Points, in no order, along strands that fork, close into loops and pass close to each other.
In the rows, 128 means zero.
Points whose rows are less than 190 apart are linked; no others are. Some points are linked to none.
Q902: [ 53 137 112 205 104 122 105  62 164 121  48 163 106  94 103 132 166 172
 114 125  91 165 123  90 153 145 167 146 100 169 154  63  49 143 135 132
 151 184 119 155  93 130 145 190 115 116 187 133  86 124 132 123 151 113
 163 113 124 102 149 165 125 155  71 154 148 102  77 126 152 163 131 194
 138 119 141  90  84 120 166]
Q410: [178 149  77  49 167 150 112 137  98 122 176 101 123 123 175 142 109 130
 126 115 152 118 165 136 130 118 111 110 147 135 105 171 138 137  90  98
 128 143 153  91 165 113 139 127 120 117  82 105 180 147 136 134 123 115
 108 126 121 171 124  95 124 131 107 122 148 158 126 142 158 112 124 127
 150 141 103 168 169 122  93]
Q128: [155 195 104 139 106 151 113 138 133  97 130 139 134 155 195 165  61 112
 168 122 101 100 130 110 124 148  97 187 158  73 143 151 135  98 137 175
 103  88  76 157 163 143  92 143 126 123 158 125 129 128  87 130  66  76
 184 116 162 149  99 115 131 119 193 129 140 170 119 112 149 141 136  86
 177 114 124 154 121 122 117]
Q139: [ 91  78 165 170 132 119 134 158 125 144 108 111 114 158  52 161 201 151
 119 158 123 102  93 136 139 111 157 113  84 191 130 105 110 182  99  66
 156 145 164 147  96 107 136 104 114 116 119 114 121 138 194 167 192 184
 142 137  90  82 133 145 110 116  93 108 183  69 130  88 155 151 130 191
 101 133 150 129 155  95 110]
Q169: [137 155 116 164 117  72 108  61 165 132  86 148 178  74 161 117  85 134
 156 122 133 118 124 135 138 186 137 134 158  97 150  39  57  77 135 212
 102 139  70 150 132 160 136 189 154 104 175 115 132 134  53 104  56 117
 118 139 148 105 124 114 141 137  97 154  96 144  98 122 116 184 124 109
 162 153  98 111  78 164 163]
Q844: [176 116 147  98 139 164 129 104 116 123 153 104 189 114 150 118 135 146
 162  59 202 111 182 141 105  57 146  81 173 144  89 130  96  98 129 134
 116 142 107  95 156 144 168 153 178 100 126 112 158 131  78 144 139 137
  62 106 109 135 119 158  94  86  76 196 179 143 111 133 144 124  76  92
 194 106 111 175 137  90 103]
Q983: [153  86 121 150 167  90 144  98  92  99 125  70 117 113  92  73 149 130
  73 130 190  90 175 136  87 126 148  64 108 145 104 138 138 108  88 146
 117 152 168  99 134 124 137 118 144 118  97 158 144 108 151 110 129 143
  34 137 125 143 177 145 117 121 101 112  51 127 175 194  73  87 129 119
 102 117 122 108 173 162 126]
Q965: [111  70 164 178 154 124 137 155 111 132 118  91 114 143  37 123 187 156
  87 157 141  80 117 145 130 124 162  87  81 211 127 110 110 182  93  83
 164 150 173 133  97  92 120 121 138 109 114 120 134 126 188 151 185 182
 101 135  93  91 128 144 102 108  83 122 163  61 158 109 144 136 119 189
 108 138 144 122 158 103  97]
Q283: [ 78 139 194 176  79 143 131 138 160 143 134 142 152 168 115 128 159 151
 180 148 109 192  97 139 123  86 119 160 127 141 127  92 123 152 156 114
 146 110 129 173 160 153 140 134 117  86 163 136 106 116 135 143 142 125
 145 104 145 104 133 166  93 125 176  87 213  68 126  71 129 167 111 132
 108  33 169 193  92 101 134]
Q679: [150 188 127 118 128 137 101 131 138 118 143 130 154 141 189 154  96 127
 171  99 108 126 140 143  98 121 115 166 159 105 114 139 119  82 144 160
 111  86  84 169 166 148 112 148 119 104 155 113 108 125  87 127  80  82
 145 113 140 168 102 145 101 112 178 132 151 174 108 130 142 146 122  86
 177  84 128 181 118 122 131]
Q116: [107 135  88  98 142 109 191 112 107 122  78 165 109  71 128  99  84  69
 140 115  95 188 108  73 140 182 123 159 144  56 128  90 127  86 117 172
 104 123  97 141 126 120  99 179 148 166 123 130 126 135 113 108 124 111
 163  97 147  77 101  97 151 119 129 188  66 151  94 190 105 120 133  97
 169 199  80  37 117 144 171]
Q694: [157  79 167 161 161 108 153 131 109 124 138  77 130 125  80  61 163 147
 100 139 190  80 172 156  84  97 135  83 133 169  94 147 146 115 105 150
 117 119 184 121 124 139 116 123 142 117 110 142 149 110 146 111 150 154
  47 144 120 150 150 155  96 133 125 122  80 117 203 156  85 100 129 110
 110  86 136 132 145 131 112]
Q797: [161 108 195  87 102 132 147 165 143 145 158 107 154 137 130 144 114 149
 161 174 140 141 111 175 113  92 101 160 148 170  74 183 193 140 160  95
 166  78 173 152 162 141  99  74 111 136 120 147 147 105 120 119 139 159
 111 152 146 152 128 111  96 107 150  84 142 126 191  89 118 152 112  94
  85  89 169 200 116 125 112]
Q22: [194 153  94  54 125 192 115 126  88 166 190 106 175 101 190 146 125 142
 156  42 132 112 165 142 120 101 106 111 172 139  93 152  98 138 166  99
 104 171 110  83 160 123 142 138 135 100 114 113 183 161  74 128 101 121
  97  92 105 160  94 125 116  98 106 152 181 162 107 100 188 103  82 122
 141 128  80 206 143 111 117]
Q901: [128 144 122 157 146  74 113  89 146 129 105 147 149  86 118 117 111 137
 127 123 144 104 136 153 117 167 158 118 127 103 136  98  67  95 140 178
 113 129 103 142 128 159 122 144 131 120 156 116 121 128  94  96  69 121
 113 150 123 119 135 115 136 135  94 136  71 157 116 130  97 154 122 129
 124 124 115 100 101 155 163]
Q188: [ 72 103 204 204  90 123 104 116 139 134 105 153 145 175 102 160 150 191
 157 168 109 164 100 119 133 120 121 160 112 145 127  96 134 179 155 127
 154 131 130 157 150 149 132 153 107 109 129 149 113 113 135 139 132 107
 167 112 162  90 143 129 135 150 156  74 175  69 114  75 126 174 145 147
  64  52 184 181  85 127 134]
Q6: [ 92 122  88 105 152 103 182  96 111 136  61 148 115  60 117 122 114  80
 143 104 106 189 107  88 149 136 143 143 133  75 116  78  85  93 137 160
 116 139 110 138 123 133 108 172 151 161 113 135 109 145 133 110 135 114
 161 121 127  71 113 106 142 118  87 192  83 157  90 186  96 134 142 124
 162 184  98  40 117 147 164]
Q10: [ 42  74 114 160 117 118 138 141 133 122  81 140  90 162  81 166 191 128
 131 156  99 138  65 112 148 110 167 135  82 159 129 124 121 170  93  55
 157 164 161 146  73 100 149 111 107 144 141 104  89 119 186 167 192 159
 181 142  96  81 142 153 122 145 108 119 174  86 107  98 148 143 142 186
 107 143 150  87 156  84 126]
Q179: [137 131 111 100 168 125 120 124 139 121 133 117 121 119 121 139 143 131
 144 118 155 125 149 139 104 106 147 119 171 110 112 124 106  70 103 138
 129 121 122 132 156 148 136 119 130 110 120 117 119 135 128 132 120 136
 112 147 106 150 131 126 120 119 109 151 117 162 122 137 132 119 131 114
 151 109 120 128 141 126 134]
Q15: [175 133  84  76 160 112 131 146 111 119 174  97 109 148 161 129 105 119
  89 163 142 119 133 127 149 150  84 130 130 133 122 200 184 156 115 132
 130 105 178  93 145 124  98  74 126 146  86 145 185 126 133 114 108  91
  93 150 140 168 162  86 138 157 130  70  74 150 150 145  98 118 166 115
  97 115 127 145 148 172 103]
Q412: [149 123 112 119 145  74 143 129 121 141 128 119 106 144 110 110 138  99
 108 153 135  94 136 138 107 139 115 119  91 101 138 147 151 109 126 152
 117 132 130 113 131 150 113  78 120 182 108 124 127 134 132 118 130 108
 109 154 126 157 154 123 149 147 155  99  38 147 154 139  65  95 164 112
  80 148 140  96 124 190 158]
Q487: [112 108 148 144 149  99 130 149 125 142 132 114 124 152  84 120 163 140
 117 157 147  98 120 160 109 118 130 133 118 137 120 144 136 115 136 140
 131 117 149 133 123 156 110  83 117 140 119 115 122 125 151 119 130 120
 125 169 110 141 139 130 134 141 141 105  83 122 171 114 102 117 156 132
  84 103 145 129 122 156 137]
Q216: [117 139 129 156 142 156 112 114 135 138 111 122 119 105  85 136 171 159
 113 109 135 113 135 135 159 113 163  98 135 167 127  76  60 138 100 125
 142 166 132 124 108 103 148 133 133 108 144 140 127 140 159 129 169 181
 115 144  85 114 127 144 100 107  55 166 155 104  85 132 176 140 115 181
 157 134 123 116 130 104 126]
Q7: [155 140 103  89 143  86 129 144 122 131 158 113 109 146 139 121  98 110
  77 145 133 114 125 135 137 175 102 134 107 116 146 178 166 146 126 149
 116  98 164 103 140 134  93  76 131 153 103 141 152 132 120 101  93  94
 107 155 152 164 166  98 166 162 143  75  51 151 147 146  72 118 163 114
  83 128 135 113 126 189 125]
Q403: [159 164 121 145 109  67 127  86 155 125  84 155 160 106 166 131  67 105
 181 135 122 100 121 134 125 183 115 137 157  72 150  67  81  60 124 210
  88 131  67 145 142 162 110 171 148 122 174 106 151 146  62 110  47 117
 149 137 157 106 119 119 153 135 142 146  85 168  99 112  95 171 139  89
 157 183 101 111  86 167 160]
Q237: [103 111 138 119 110 146 132 183 128 112 119 152  94 173 107 118  84 129
 108 165  93 152  93  67 176 193  94 168 106  81 200 191 195 186 123 112
 133  80 133 136 109 128 101 145 147 146 114 143 131 105 127 118 125 107
 183 132 174 105 121  65 207 164 185 103  94 128 130 118 117  96 141 119
 125 169 144  79 150 162 105]
Q843: [131 114 112 128 141  84 145 124 128 151 115 144  99 127 113 108 133  83
 130 158 135 119 121 112 114 127 124 113  69  99 149 145 167 109 123 131
 139 143 109 109 122 141 121  88 119 193 102 126  86 127 138 135 155 120
 144 145 112 140 148 141 143 146 165 114  39 142 150 148  88  76 172 107
 104 174 150  69 137 176 166]
Q531: [157 158  72  46 132  74 154 106 121 113 113 150 127  99 163 118  56  71
 124 121 119 152 121 126 137 207 123 129 152  71 155 122 141  85 100 175
  92 121 102 124 156 125 114 164 133 151 114 127 168 151  75 106  92 115
 122 116 163 116 124  80 175 148 131 146  67 181 110 164  86 139 143  96
 151 185  89  69 122 172 150]
Q939: [140 151  78  56 139 105 169 125 112 106  97 172 108  99 150 100  62  78
 123 121 101 168 120  96 147 197 125 155 156  54 160 118 146  90 106 171
  91 117 102 130 137 111 100 174 142 168 125 132 155 147  87 110 115 120
 142  94 158  98 103  77 169 140 142 167  79 170  93 182 111 121 135  86
 177 191  81  53 126 151 152]
Q214: [157 151  82  53 141 173 129 168 111 120 180 115 101 144 178 154 118 122
 131 131 107 141 140 123 137 108 100 157 162 129 119 164 157 141 103  68
 147 102 149 119 143 117 128 100 117 119  96 100 124 134 144 153 121 127
 141 120 110 175  93 104 120 116 146 128 180 145 112 118 168 126 120 127
 151 142 110 157 163  80 103]
Q424: [119 196  97 125  82 192 112 146 123 109 157 142 101 151 175 154  96 118
 146 106  80 168 120 101 163 138 103 194 156 109 142 119 136 161 120  96
 141 118 102 152 112  92 152 144 115  92 142 123 101 138 140 158 117 131
 156  99 137 138 109 132 115 102 167 134 238 111  98 110 191 154  90 162
 153 113 110 134 135  72 120]
Q121: [167 156 146 111 112 174 125 168 134 164 166  91 132 134 157 182 159 128
 143 108 101 131 135 130 146  79 107 115 151 163 136 119 139 166 148  68
 143 104 138 117 135 121 140 101 125  95 103 110 134 156 143 157 168 170
 110 104  99 131 103 151 105  98 111 124 240 113 132 105 167 133  90 157
 141 125 104 190 130  56 107]
Q271: [172 129 117 114 171 146 135 127  96  90 180  86 162 109 145  63 112 109
  80  97 192  97 189 145  91 115 128  45 124 172  85 155 127 152 110 109
  89 154 192  66 154  79 141 142 142  96  86 139 210 126 114  94 110 124
  33 114 145 151 149 111 101 116 100 113 120 138 151 174 134 109 101 116
 130 128 115 164 163 114  86]
Q420: [ 98 183 132 150  71 184 105 144 135 119 137 140 119 169 150 151 105 137
 150 143  82 164 108  89 164 131 109 186 142 116 148 101 147 179 132  99
 143 108 116 162 123 117 147 138 120  73 148 128 111 130 151 165 107 123
 168 101 150 117 127 134 115 112 173  98 234  92 105  90 173 158 104 161
 120  91 141 151 125  84 111]
Q726: [180 117  81  45 167 126 143 155 114 122 167  96  89 160 175 121 139  94
 127 167 133 132 146 115 129 114  67 143 139 117 113 193 201 117 108 103
 132 115 148 100 158 128 127  76 114 149  90 125 151 115 150 133 133 113
 100 144 132 179 147 120 126 145 175  99  90 161 143 147 116 100 165  85
 128 127 121 155 176 151  96]
Q154: [ 66 101 114 194 104 105 120  91 154 116  42 180 106 113 101 148 128 157
 128 131  88 146 116  83 144 170 157 149  86 153 164  91  87 118 134 142
 134 161 118 148  87 136 117 193 132 137 173 134  95 109 125 109 135 112
 189 112 146  92 145 139 156 185 105 139 129 123  83 118 121 152 156 155
 142 154 146  77  85 126 165]
Q748: [118 123  89 137 141  70 143  80 140 145  79 144 156  48 119 112 103 108
 103 114 141 134 120 131 152 191 163  97 136 102 124  70  61  87 132 178
 100 165 128 142 121 145 120 151 142 141 136 134 148 147 107  95  82 132
 108 149 134  82 135  84 148 142  52 153  50 150 105 150  90 161 132 134
 143 168  96  60  99 168 164]
Q799: [115 122 127 123 116 131 142 170 133 115 129 149  87 168 139 112 137  80
 134 159  99 135  99 123  93 125 105 163 112 104 132 156 183 120 139 119
 126  94 110 138 131 148 124  87  95 179 141 135  94  97 152 151 133 100
 159 138 138 144  74 122 136 128 226 111  89 113 163 126 117  97 162  74
  99 133 153 116 145 137 138]
Q273: [ 58 137 195 192  87 141 133 105 175 149 141 144 165 161  99 103 187 160
 158 131 133 177 125 143 120  76 160 135 127 152 153  89  75 141 145 126
 141 125 127 167 136 165 158 128 124  82 170 119  90 124 122 135 154 144
 127  83  98 112 151 206  92 116 126 125 200  76 126  75 132 153 105 165
 128  33 162 163  93  90 158]
Q996: [119 111  87 107 144  84 157  83 110 152  72 126 130  60 100 120 119  98
 113 117 147 150 125 117 150 160 157 100 127  84 122  96  90  92 116 159
 125 169 122 114 119 136 117 140 153 153 106 144 140 142 137 101 136 135
 123 146 125  90 149 101 144 137  60 160  62 160 109 177  80 130 150 134
 138 181  98  54 125 175 154]
Q262: [147 119  94  76 146 126 147 160 125 127 148 116  77 161 152 118 142  75
 122 161 116 139 123 118 109 116  98 149 134 100 131 173 192 105 127 108
 134 107 129 113 143 138 126  77 105 167 110 119 110 115 158 148 141 119
 129 148 129 170 113 126 140 134 190 110  87 142 148 137 117  86 165  76
 112 121 131 128 164 140 125]
Q805: [129 115 159 186 154 150 105 114 106 123 121 122 113  88  67 101 165 155
  52  99 147  96 152 151 138 119 172  56 123 205 129  66  67 158 107 122
 131 185 130 113  99  59 134 155 141 104 129 147 138 139 175 116 168 204
  80 139 100 113 121 137  96  92  38 167 152  69 112 140 168 119  97 178
 149 152 124  97 137 111 103]
Q481: [140 167 115 144  94 170 134 162 145  87 124 165 102 176 173 149  68 103
 151 139  92 119 117  79 152 159  85 200 137  51 167 164 163 122 135 176
  96  82  95 146 145 141  94 134 136 142 155 144 134 112 112 132  78 104
 200 129 174 124  92  92 172 139 199 124 121 157 125 103 134 115 144  92
 169 141 116 112 126 115 109]
Q787: [127 133  69  59 140 127 142 152 115 116 133 147  73 146 115 114 100  96
  91 146 112 154 118 113 157 179 122 150 111  90 172 162 153 131 110 123
 130 121 141 122 119 113 115 135 120 156 116 131 126 122 134 116 147 127
 145 138 133 135 124 100 174 151 141 135  74 167 109 156 113 101 154 124
 136 154 120  75 154 152 132]
Q625: [ 80  98 119 153 115 111 115 130 141 116  80 174 100 139  89 134 113 139
 124 148  92 132 110  98 144 187 139 159  73 125 165 126 126 137 133 135
 131 126 118 146  98 132 108 171 132 146 153 123 101 108 129 114 131 109
 195 124 156 100 138 116 178 181 145 135 106 134 105 116 108 133 163 137
 119 167 155  80 111 138 142]
Q725: [157 127 124 164 162 149 130 124 117  97 165  80 154 110 120  63 105 109
  71 131 172  57 163 151 104 138 129  48 127 165 114 149 139 140 116 138
  94 132 215  78 139  88 112 131 139 103  80 158 194 127 143  78 105 127
  50 128 140 156 170 106  95 133  95  68  82 142 166 174 119 111 133 124
 122  96 138 152 139 134  85]
Q601: [127 128 124 149 113 125 156 150 142 118 118 161 108 142 147  92 132  63
 139 148 107 138 105 106  70 103 117 132  70  83 125 152 188 108 115 135
 140 111 104 128 138 159 132  92  99 206 146 144  80  90 139 170 141 104
 168 136 124 144  68 130 112 105 222 103  69 109 158 134 110  74 156  67
 124 175 155  92 147 134 186]
Q400: [146 193 118 110 110 169  99 114 113 146 164 126 138 111 175 173 119 150
 112  65  92 146 127 152 173 138 107 144 167 144 150 110 100 160 167 103
 118 140 100 109  98  72 157 139 109  84 143 141 133 163 106 123 109 143
 146  97 104 140 116 157 124  94  93 146 204 123 104 118 186 141  85 182
 131 128  91 163 128 102 100]
Q646: [134  93  83  99 159  98 144  85  87 130  91  87 100  91  92 117 123 113
  91 120 170 133 148 118 144 156 160  73 112  99 120 116 118  94  92 151
 144 182 130 101 129 119 131 128 147 153  90 149 145 121 160 116 160 142
  78 141 125 112 169 118 132 133  67 143  64 144 122 197  81 107 161 124
 139 169 105  63 167 184 135]
Q261: [109 119 139 150  93 170 147 182 141  93 109 183 102 183 129 135  87 116
 142 155  93 132  99  54 162 168  96 187 116  51 189 174 182 165 135 145
 104  80 117 148 119 142 101 138 147 154 126 155 139  94 127 127 103 108
 208 126 181 108 106  68 204 155 204 108 101 138 124  81 122 101 150  99
 134 166 128  94 126 131 112]
Q942: [166 120 161 135 130 172 119  85 130 123 163 108 180 109 135 110 141 139
 108  67 181  95 167 159 125  76 160  42 178 150 110 106  87 124 148 153
 101 149 117  82 118 104 163 155 170  95 139 121 145 131  92 140 134 166
  67 114 113 121 121 163  97  82  49 192 184 111 118 132 162 119  73 125
 173 107 106 158 107  98  98]
Q307: [157 137 141 127 133 181 111  70 139 144 174 119 210  94 162 123 133 128
 115  54 163  88 127 175 142 111 154  60 178 124 108 107  80 123 185 161
  85 167 103  85 120  99 161 162 152 107 145 128 160 134  68 133 102 140
  84 103 103 139 124 145 108  80  39 184 158 146 107 125 175 125  74 126
 151  94  80 168 102 110 109]
Q335: [184 153  98  67 129 179 119 169  90 141 170 105 106 125 191 170 150 125
 155  77 105 126 155 130 141  80 100 132 153 152 124 129 143 155 111  62
 131 128 128 107 151 100 146 114 123 111  92 111 133 153 157 158 167 164
 125 107 108 163  93 118 114  97 127 143 242 140 110 106 183 112  81 131
 171 162  83 175 149  47 102]
Q790: [175 180 105  86 126  67 128 111 142 104 107 139 152 114 183 133  53  83
 155 123 121 108 133 136 114 189 109 131 157  73 148 123 123  79 117 193
  97 119  84 141 167 148 108 165 134 141 137  98 160 157  65 113  60  98
 134 128 159 132 116 108 158 133 164 136  75 187 122 137  85 152 133  71
 143 175 104 113 110 171 145]
Q986: [131 103 164 187 161 138 116 137 108 120 140 118 113 114  45  80 165 148
  41 126 153  76 144 157 121 124 174  49 108 218 132 100  90 170 105 105
 136 172 168 114  98  63 125 143 147  94 106 136 137 134 190 124 156 196
  70 146 102 117 128 135 100  99  65 138 142  68 147 132 143 127 100 180
 123 145 139  96 146 105 100]
Q88: [ 80  83 191 184 112  91 118 143 128 119 101 151 142 166  98 147 152 167
 146 167 113 143  98 145 106 125 115 166  99 136 114 120 135 157 156 130
 140 113 130 153 132 146 122 122 102 148 134 136 106 110 144 128 138  91
 167 138 169 108 126 111 145 154 180  81 130  91 137  86 102 156 159 117
  55  97 173 172 100 140 138]
Q417: [121 181 134 142 110 173  88  92 152 150 158 126 161 114 150 140 121 159
 109  89 105 135 122 153 163 156 128 141 151 141 148 101  97 153 170 142
 126 119  90 118 100  96 162 159 113  78 169 122 133 146 102 118  90 127
 140 108 101 129 133 152 120 112  90 137 181 123 120 124 175 149  93 180
 132 106 116 159 105 120 111]
Q464: [138 202 110 116  87 163 102 154  99 136 151 134 115 129 195 184 109 138
 138  84  82 164 120 121 177 142  87 182 173 135 158 115 143 176 162  69
 131 115  98 140  86  81 154 136 120  86 125 137 125 163 132 139 130 152
 158  79 119 136 105 150 124  83 140 142 238 104 106 106 188 144  73 191
 126 137  91 152 133  73 106]
Q230: [ 59  98 147 193  75 146 134 156 128  93  98 159  94 199 112 149 140 122
 152 157  96 165  83  90 132 134 108 179 110 108 125 130 152 167 130 105
 124 129 117 164 135 134 138 135 113 121 155 144 101  98 162 181 128 114
 197 128 175  90 109 118 136 137 212  83 196  72 110  72 141 154 142 124
  85  79 164 139 132  96 122]
Q466: [155  84 180 146 152  99 150 121 126 143 125  82 125 125 103  87 162 153
 153 127 189  99 163 139  78  46 127  95 146 140  84 141 138  77 112 134
 145 117 142 132 131 177 125 104 146 123 117 128 115 118 138 127 169 157
  73 144  98 148 125 181 101 125 148 147  92 118 198 158 113 103 127  84
 125  90 127 149 145 123 124]
Q149: [172 154 169 106 103 136 120 167 127 151 180 108 186 122 162 138  79 168
 129 156 128 136 120 150 122 139 110 151 166 169  75 185 185 158 177 109
 166  91 155 130 146 136  81  85 125 123 114 144 172 124 104 103  93 119
 108 148 154 169 118  95 103 124 129  90 143 140 162 120 119 139 114 126
  94 101 173 195 113 146 118]
Q896: [159  97 204 130 118 107 154 135 150 146 129 117 142 136 129  98 148 136
 169 143 173 104 138 166  75  27 124 118 162 128  81 145 145  66 133 126
 135 104 144 153 140 189 128  84 117 156 151 129 105 117 136 119 169 139
 101 144 103 158 115 179  92 121 179 138  91 136 197 133 124 120 133  71
 130  87 125 180 109 122 132]
Q132: [136 143 152 134 122 172 127 148 161 161 153 107 138 152 107 145 174 132
 148 112 123 132 142 141 126  64 139 116 154 160 133  99 102 134 125 107
 141 108 146 134 131 135 134 110 132  90 137 119 102 150 136 151 159 173
 101 118  89 126 132 177  95 108 104 140 204  99 124 101 163 140  99 149
 152  86 132 172 127  76 130]
Q441: [ 66  77 177 169 119  93 127 150 127 127 109 139 133 158  94 143 179 138
 150 169 125 135  96 152  92 107 133 148  88 148 106 138 135 122 145 108
 127 120 137 155 115 144 132 101  89 156 136 122  80 117 158 137 152 101
 157 146 133 108 118 133 133 151 183 102 107  91 156 104 115 131 151 129
  68 100 170 139 108 138 151]
Q25: [ 55  47 142 169 122  81 118 126 152 119  82 182 107 131  86 132 132 135
 112 157 104 137  91 104 130 172 143 133  42 142 160 145 164 145 131 121
 137 123 129 141  67 104 128 160 120 187 127 125  88 112 137 123 162 106
 216 116 156 101 159 121 185 199 148 120  98 114 129 117  77 117 161 141
  90 194 163  58  91 134 145]
Q776: [ 40  42 133 180 137  76 115 104 153 134  80 166 117 121  87 145 158 127
 101 156 118 130 101 125 124 127 159 116  34 145 152 132 159 130 132 122
 146 139 133 126  53 118 143 130 113 189 114 105  77 121 145 130 166 121
 199 137 125 100 172 132 151 178 124 118  88 108 148 119  73 112 162 152
  78 179 163  53 106 144 146]
Q406: [200 135 130  81 116 193 130 126 111 157 173  97 186 119 172 135 144 130
 172  52 157 104 186 143 101  55 112 105 158 152  95 150  98 127 150 107
 110 162 107  81 164 147 163 129 158  95 123 100 169 135  76 141 135 125
  61  93 108 141  85 159 110  97  96 188 209 144 109 112 159 105  62  94
 182 115 102 215 135  83 106]
Q571: [167 155  93  70 147 176 103  95 108 149 179 111 185  86 193 148 103 140
 128  51 142 108 143 159 131 131 133  84 179 122  86 131 100 128 151 128
  94 175 108  89 144 105 153 160 126 116 129 123 178 148  74 133  99 120
 101 110 112 152 112 114 119 104  80 155 148 164 108 119 186 112  91 136
 140 118  77 173 130 123 114]
Q483: [135 139  70  61 152 112 121 119 115 112 133 138 100 121 126 136 112 112
 111 129 135 127 143 142 140 148 142 124 143  97 139 132 119  96  95 140
 123 129 131 110 136 120 130 118 122 132 119 120 139 140 127 119 128 126
 120 149 126 141 126 101 147 142 102 137  95 172 112 149 121 127 146 125
 141 135 113  97 148 142 132]
Q933: [113 160 148 156 114 159  88 121 145 146 144 141 137 134 114 136 119 168
 115 132 102 134 133 127 150 161 137 154 126 153 145 108 109 167 158 130
 150 105 119 139 113 124 142 136 111  88 160 122 116 134 129 115  91 114
 146 134 120 116 136 130 137 139 109 112 170  97 122 108 163 160 125 178
 109  98 150 140  99 126 113]
Q256: [ 77 116 175 179 121 133 129 129 151 148 130 134 141 148  83 134 191 155
 155 141 139 141 116 138 113  89 160 136 112 157 130 106  82 121 130 113
 137 126 137 159 120 152 138 108 119 103 157 119  82 123 138 150 150 157
 132 124  99 110 156 181 104 127 117 134 164  95 121  94 138 148 120 169
 126  65 148 139 121  87 152]
Q780: [138 121 135 153 122 101 163 130 128 133 115 139 113 103 126 101 152  76
 151 169 144 107 122 117  81  44 124  91  75  92 114 135 166  83 105 131
 153 145 120 118 135 177 130  79 115 198 108 120  60 114 142 166 158 108
 128 140  99 149 113 150 107 105 193 111  49 119 165 145 105  87 160  70
 129 155 150 101 142 165 173]
Q120: [ 47  66 101 161 133 115 129 125 138 120  80 140  91 135  77 152 179 131
 117 152 117 132  90 118 144 119 168 121  73 154 136 130 121 137 112  89
 159 158 149 137  67 110 132 115 116 156 127 115  86 117 171 144 177 147
 184 148 104  96 150 146 133 155 103 134 121 117 113 125 124 122 153 172
 112 155 152  69 143 117 140]
Q597: [ 70 133 125 187 126 135 119  81 151 135  76 142 121  88  88 138 185 167
 133 113 130 150 119 109 154  89 178 129 117 152 123  68  32 131 118 125
 148 175 126 143 101 123 154 155 126 117 156 143  85 131 148 129 155 163
 141 137  88 103 153 170 102 111  56 163 144 110  74 132 158 152 119 190
 159 114 130  95 115 105 161]
Q835: [161 109 198 102 114 115 154 156 157 143 148 111 143 148 126 114 133 136
 161 156 143 116 123 184  85  66 104 148 155 152  82 170 170  97 153 122
 129  91 158 149 139 162 117  76 100 163 148 133 128 106 134 112 151 128
 104 161 123 173 131 137  96 117 182  97 105 144 199 107 113 138 130  82
  96  89 135 191 110 140 113]
Q282: [110 113 121 105 116 116 126 164 128 124 121 156  93 153  94 111  93 131
  93 159 105 136 105 103 163 203 111 154  82 110 189 169 162 174 130 130
 123 101 133 132 106 127 102 136 135 156 114 130 121 111 131 111 125 103
 171 141 158 118 144  90 197 175 163 111  78 138 129 129  98 113 161 124
 104 166 148  79 133 174 122]
Q848: [137 158 126  99 147 124 116 135 149 124 149 126 138 126 149 146 128 133
 159 109 127 126 142 153  99  95 133 140 166 117 110 134 108  74 130 141
 119  91 114 155 158 145 132 119 120 106 146 106  99 136 100 121 104 111
 122 135 118 156 116 150 102 109 133 144 136 159 121 127 137 138 123 111
 163  87 122 160 122 111 142]
Q619: [183 127  98  58 182 135 116 125  92 100 168  86 143 121 165 103 122 130
 113 101 189 110 185 142 109 118 124  86 123 150  86 161 139 121  78 121
 110 159 148  81 173 105 149 126 142 110  92 121 211 130 119 129 123 110
  56 124 125 162 148 110 111 126 104 126 134 154 136 169 133 110 109 112
 148 141 102 175 182 134  91]
Q74: [142  79  95 122 168  89 130  95  82 120 111  74  94 115  96 102 138 104
  95 129 173 112 165 116 108 140 152  72  87 125 117 128 152 101  90 139
 135 170 131  98 132 119 141 101 143 145  93 156 123 108 150 124 153 141
  55 136 130 133 182 139 125 136 105 116  58 131 148 200  80  90 153 120
 108 154 119  85 178 180 137]
Q284: [143 175 164 133  86 155  92 158 131 140 160 112 174 133 172 157  84 184
 148 149 112 147 108 123 135 149 100 170 164 142 107 151 172 171 177 105
 169  81 118 139 138 136  93 106 139 100 129 141 154 141 113 125  83 107
 145 121 158 137 110 117 120 129 141 105 175 109 138 131 148 143 114 150
 101 101 171 194 101 136 108]
Q564: [115 165 167 138  99 159  94 142 137 141 154 131 153 146 137 153 115 170
 143 148  96 153 114 118 147 140 103 160 143 144 132 118 152 176 164 106
 164  81 121 143 129 135 124 114 126  83 139 132 126 136 128 134  93 116
 152 121 143 113 123 129 120 118 140  93 195  93 123 114 157 161 111 167
 100  90 162 179 107 120 103]

A piece is two or more points that can be reached from each other along the links. Count, over all rows, the pieces, the separate loops (a circle has one, a figure eight two, a Y none), the forks (points with three links) and the tips (points with one).
pieces: 4
loops: 6
forks: 5
tips: 1

A fork is a point with three links, a tip a point with one. Leave the first point through the second and follow the links. Name the first fork or tip that comes.
Q564, Q284: Q996
Q983, Q694: Q564
Q410, Q214: Q412
Q679, Q128: Q282
Q25, Q776: Q625
Q335, Q214: Q725

Name the points in between on the shortest way along the links from the first point to the second, in order.
Q531, Q835: Q939 > Q116 > Q6 > Q996 > Q646 > Q74 > Q983 > Q694 > Q466 > Q896
Q780, Q121: Q843 > Q412 > Q487 > Q441 > Q88 > Q188 > Q283 > Q273 > Q256 > Q132
Q933, Q983: Q564 > Q284 > Q149 > Q797 > Q835 > Q896 > Q466 > Q694
Q154, Q139: Q625 > Q25 > Q776 > Q120 > Q10
Q597, Q10: Q216 > Q805 > Q986 > Q965 > Q139
Q403, Q646: Q169 > Q901 > Q748 > Q996
